Points, in no order, along strands that fork and pass close to each other.
Points whose rows are less than 23.1 apart are linked; no others are. Some points are linked to none.
q742: [  2 -19 -29  -7 -25  -9   0 -21 -39]
q301: [ 10 -18 -34 -12 -34 -12   9 -25 -29]
q762: [ -7   5  23   8  11 -22 -14  35 -31]
q843: [ 31  -5 -25 -25 -54 -29  18 -29 -19]
q766: [ -5   0  -8  -8  -2 -15   0  -4 -19]
q162: [ 16  -8   4 -17 -22 -33  11 -13 -31]
q801: [ -9   6 -22   3  23  42   1 -12  47]
q318: [-2  8 44 10 27 -8 -5 32 28]
q33: [-10   0 -30   2  -4  26  -1 -20  -2]
q831: [ -3  14  29  -1   4 -25  -4  16 -19]
q212: [ 33  -3 -13 -27 -51 -33  19 -25 -22]
q2: [-5 11 28  2 22  0  2 12 39]
q425: [  8  13  37 -12  12 -12  23  -4  45]
q900: [-13   3   2  17   8  16 -16  17 -12]
q868: [ 13  22  31 -13   2  -1  37 -14  59]
q716: [ -6 -15 -16   4  -3  -5 -25   8 -42]
q462: [ -9  -6  -3   7  10  -9 -21  28 -34]
q633: [ -8 -15 -11   3 -14 -11 -21   1 -51]
q384: [  6  -6 -36 -15 -22  -8  18 -21  -9]
q225: [ -6   3  31  17   7  -1 -12  21  -2]
q14: [-10   0 -41  10  14  30 -21   1 -21]
q542: [ 0  2 47 14 24 -9 -9 33 21]
q588: [-11   9  27  17  11  -9 -11  34 -22]
q386: [ -2   1  44  16  12  -8 -12  26   7]
q512: [  1  -1 -36 -13 -18   1  19 -22  -5]
q753: [ 16 -15 -36 -15 -40 -17  14 -27 -23]
q767: [  8   5  57   1   9 -20  -2  12  13]
q266: [ -9   6 -15   0  17  32   9 -14  49]
q728: [-11   5  28  22  12   0 -13  33 -16]
q412: [  1  -9  12  -2  -9 -29 -15   7 -43]
q114: [ -7  -9   0   2   3 -17 -20  19 -36]
q902: [ -4  -1 -39  -8 -15  14  15 -24  -3]
q235: [ -4 -14 -23  -2 -24  -9  -8 -16 -51]
q300: [ -6  -2 -18  11  29  38 -15   5  32]
q756: [ 21   3  -2 -24 -24 -30  23 -14 -13]
q970: [-5  0 16  1 18  4 -1  4 34]
q242: [ -9  -2   5  17   7  19 -17  10   2]
q562: [  8   6  57  -2  16 -21  -1  17  23]
q404: [-4 -5 11  3 12  7 -4  0 29]
q713: [  9   5 -21 -13  -8  15  35 -26  62]
q647: [ -1  -8  10   1 -17 -29 -15   3 -55]
q901: [  2  -6  -1 -10  -6 -26   2  -5 -26]
q469: [-14   4   5  17  13   9 -15  29 -22]
q434: [  4  16  43  -9  17 -12  14   4  42]
q854: [ 12  -1 -13 -18 -20 -23  21 -15 -13]
q699: [ 10  -6  10 -15 -14 -35   5  -6 -31]
q934: [  5  -7 -23 -15 -16 -15  13 -16 -16]
q175: [ -3  -4  12   0   2 -28 -15  17 -33]
q234: [-13   1  -1  13  14   2 -18  32 -29]
q428: [ -8   7 -19  -1  12  41  17 -24  59]
q733: [-10  -1 -17  21  12  35 -21   8  -8]
q457: [-10   3  -9  -3   1  -5  -3  -2 -16]
q996: [ -1   5  22  -5   4 -30  -8  15 -27]
q603: [ -6  -8   4  14  13  21 -17   9  14]
q5: [-11  -5 -24   7  13  10 -22  17 -30]
q629: [ -7   6  25  13   3  -3 -10  11  -2]
q32: [ 14  14  -9 -12 -12  11  39 -25  68]
q800: [ -2  17  42   3   1 -22  -2  13 -13]
q525: [ -7 -15 -22   5   4   3 -27  12 -40]
q420: [-14   3 -14   3   4   7 -10   3 -17]
q698: [-3 10 37  4 24 -5 -1 19 36]
q430: [ -9   4 -22   7  28  42  -7  -4  42]
q960: [ -5 -12   4  23  28  30 -21  27  10]
q153: [ -6 -12 -15   0 -20 -12 -14  -8 -54]
q840: [  7   9  -2 -10 -21  -9  25 -20   2]
q253: [ 24 -12 -36 -19 -49 -20  16 -29 -21]
q940: [ -4  -7 -12  14  27  35 -19   9  25]
q717: [ -9  -8 -37   4  11  17 -23   6 -28]
q270: [ -7  -9   6  27  21  30 -21  25  -2]
q979: [ -1   5 -28  -6   3  34  27 -28  60]
q973: [-11   2 -27  15  11  32 -20   6 -15]
q991: [ -5  -9  -3  20  33  33 -19  23  20]
q27: [ 22  -8   1 -18 -35 -34  15 -17 -35]
q381: [ -9  -4  -6  27  18  34 -22  19 -10]
q538: [ -6  -7   4   7   9  14 -10  -2  21]
q765: [ -4  -2 -42  -5 -15  24  13 -29   3]
q872: [ 17  22  24 -12  -7   3  42 -19  67]
q126: [ 16  20   8 -11 -11   9  42 -24  69]
q626: [  5   1 -30 -11  -3  25  30 -28  60]
q755: [ -5  -4 -27   2 -10  27   6 -26   8]
q861: [ 26  -8  -6 -21 -41 -32  18 -20 -30]
q99: [ 14  15  35 -16   6 -12  31  -8  47]
q963: [-13   2 -24   3   2  19  -8  -7 -11]
q334: [  6  13  52  -5  19 -18   6  14  34]
q294: [  4  12  52   2   0 -20   0   8   1]

A fork is a point with three links, a tip a point with one. Leave the first point through the second and follow the links. Name the first fork or tip that comes.
q902; q512 -> q756
q334; q562 -> q175
q698; q318 -> q225

Name the points in between on the shortest way along the links from the first point to the second, in order.
q756; q902 -> q854 > q934 > q384 > q512
q699; q457 -> q901 > q766
q728; q698 -> q225 > q386 > q542 > q318
q384; q33 -> q512 > q902 > q765 > q755
q800; q175 -> q831 > q996
